Each row is a point on a landscape with many peaks, with its height.
A climber steps from a point to the highest of its 3 nearest points, and stops where none of them is higher. Distance is the straight distance between rows; heights are no part of it.
segu: [139  63 155 120 114 144 117 142  87 144 128 173  34 121 117 121 153 193
 102]  height 7.9
nane: [124 114 130 117 117 142 108 154 127 137  73 120 136 104 172 117 130  88
 128]  height 38.7
buna: [118 163 109 135 111 159  98 134 115 139 119 148 102 136 148 133 162 147
 114]  height 29.8
zamog: [107 127 110 131 111 146 110 122 117 132 112 140 111 111 157 123 146 137
 117]  height 34.6
miv: [134 185  96 159 164 117 158  81 133  88 170 108 157 144  83 158 150 163
 153]  height 37.3
desut: [139  89 121 106 133 181 106 166  96 161  63 175  89 101 149 126 164 155
 124]  height 17.8
lemid: [117  73 134 103 130 145 117 156 132 157  64 125 130  77 163 109 109 101
 133]  height 37.9
Mupot: [168 101 149 105 138 180  95 200 128 152  19 132 148 101 144 138 148  87
 141]  height 50.7
fis: [166  54 137  91 136 156 124 178  74 162  75 198  38 118 110 140 167 188
 119]  height 23.2
seb: [140 180 106 147 207  84 190  98 127 105 173  94 181 143  81 159 126 117
 186]  height 12.3
lini: [137 119 153 158 145 152 118  67 146  85 189 130 120 175  48 133 143 207
  93]  height 32.7
vebe: [114 102 175 101  99 105 133 166 154 137  84  96 164 118 132 131  64  53
 126]  height 26.2
lefi: [100  97 128 120 112 116 121 132 149 158  98 112 151  94 161 107  89  84
 131]  height 60.5
bov: [118 137 156 101 109  80 153 153 162 129 136  95 177 138 123 130  64  56
 131]  height 19.4
befor: [101  75 119 138 138 128 134 105 117 175 129 147 117  81 139  88 111 150
 116]  height 43.1
Gagol: [124  90 145 152 122 142 121  89 120 112 181 151  91 143  93 105 134 198
  88]  height 45.5
keki: [178 206 115  98 124  99 156 158 132 106 154  99 137 160 151 157 139  72
 161]  height 37.1
gefum: [130 177 106 160 131 142 128  88 133  96 179 126 122 157  94 151 163 182
 127]  height 30.8
Lod: [116 156  94 170 187 113 161  70 135 112 167 118 173 146  75 142 122 157
 147]  height 63.2
nomo: [121 169 104 131 125 104 135 118 142 113 144 106 152 131 146 136 134 102
 142]  height 30.2
difo: [144 179 123 105 108 124 113 167 129 116  96 108 150 149 168 141 132  69
 131]  height 59.3
Dum: [131 164 130 118 130  74 160 133 156 111 157  95 185 138 129 134  95  66
 153]  height 32.9
fira: [101 115 114 161 132 133 128  83 128 122 166 138 122 124 114 110 133 167
 107]  height 33.5
mufe: [106 110 118 131 123 127 115 129 135 138 110 119 140 102 166 108 118 107
 132]  height 41.9
resiv: [151 201 106 116 113 105 136 147 136 107 146 104 146 152 154 147 144  86
 147]  height 33.3
nise: [151 164 144  98 154  55 186 135 150 107 183  99 188 150  98 147  85  68
 174]  height 10.0
Bufup: [132 201 101 132 112 140 117 135 117 135 127 125 126 148 154 149 153 119
 130]  height 24.4
zunib: [131 147 139 106 105 105 124 163 145 115  97  99 155 134 164 130 109  60
 137]  height 56.3
dafon: [142 196  98 138 154  90 159 116 133  95 166  97 157 141 125 150 140 107
 168]  height 22.5
fus: [143 119 166  98 113 143 110 194 140 117  38 108 158 134 150 138 116  59
 125]  height 55.3
nusi: [119  55 117 111 132 139 128 136  97 160  81 153  95  75 154 111 131 152
 132]  height 52.2
povof: [126  88 175 102 112 140 121 189 153 133  39 100 161 118 137 135  82  59
 124]  height 45.2
sos: [ 97 120 105 152 136 117 132 100 138 148 140 131 148 103 142 102 109 122
 130]  height 31.1
vuku: [142 153 159 147  97 163  86 104 129 127 182 151  82 191  89 144 150 192
  97]  height 46.4
govuk: [109  72 131 118 132 125 123 138 141 181  92 126 134  77 159 100  88 103
 135]  height 43.2
datim: [131  56 115 106 137 153 121 155  96 156  72 168  74  87 148 119 147 162
 124]  height 74.3
Pek: [103 141 101 168 153 119 138  73 133 110 166 128 148 131  99 121 126 165
 126]  height 30.9
kub: [154  82 188 121  98 152  97 152  98 154 142 177  28 156 103 126 152 188
  98]  height 3.7
rez: [127 156 109 122 110 145 103 147 125 132  88 126 132 123 172 134 145  97
 128]  height 51.9
kigo: [143 210 117 149 115 149 122 100 124 115 177 131 115 171 102 160 166 175
 137]  height 25.3
Zozi: [157 176 128  91 120  72 167 154 143  91 160  91 164 156 138 144 107  59
 162]  height 47.5
nom: [111  56 129 131 132 125 141 102  93 162 142 161  87  86 125  88 120 180
 106]  height 38.1
filu: [113 156 102 145 146  90 147 103 150 122 155 109 171 123 132 116 108 103
 145]  height 20.8
Pekul: [126 103 153 154 103 156 107 107 114 121 167 159  67 153 103 115 146 195
  91]  height 53.6
fefos: [142 165 133  96 107  92 140 166 147  98 120  90 159 145 155 145 106  57
 138]  height 56.5
bokin: [109 129 128 121 124  99 130 125 154 140 121 108 169 109 144 114  85  76
 137]  height 32.0
nemin: [129 127 155 145 101 159  96 113 117 129 169 159  75 162 105 127 156 190
  94]  height 50.5
viki: [105  96 125 139 122 147 120 114 110 132 141 155  93 107 141 107 143 169
 104]  height 33.4
doben: [113 112 135 162 131 146 117  82 124 108 178 143 100 145  90 114 142 194
  91]  height 40.3
pemim: [102 101 124 166 140 135 129  74 118 127 174 149 118 124 100  97 126 183
 104]  height 33.9
buvag: [146  76 132  98 146 169 108 180 120 152  33 136 129  87 150 129 142 105
 139]  height 27.3
num: [128 153 113 170 166 134 147  63 136  95 174 123 148 159  60 146 140 188
 127]  height 36.5

Where does a climber stop that starts at each point below?
dafon -> difo
Mupot -> difo
nom -> datim
buna -> difo
zamog -> lefi
Dum -> difo
lini -> Pekul
lemid -> lefi
fira -> Pekul

For each start below, name every point that the climber comes to, in order.
vebe -> zunib, difo
viki -> nom, nusi, datim
Bufup -> rez, difo
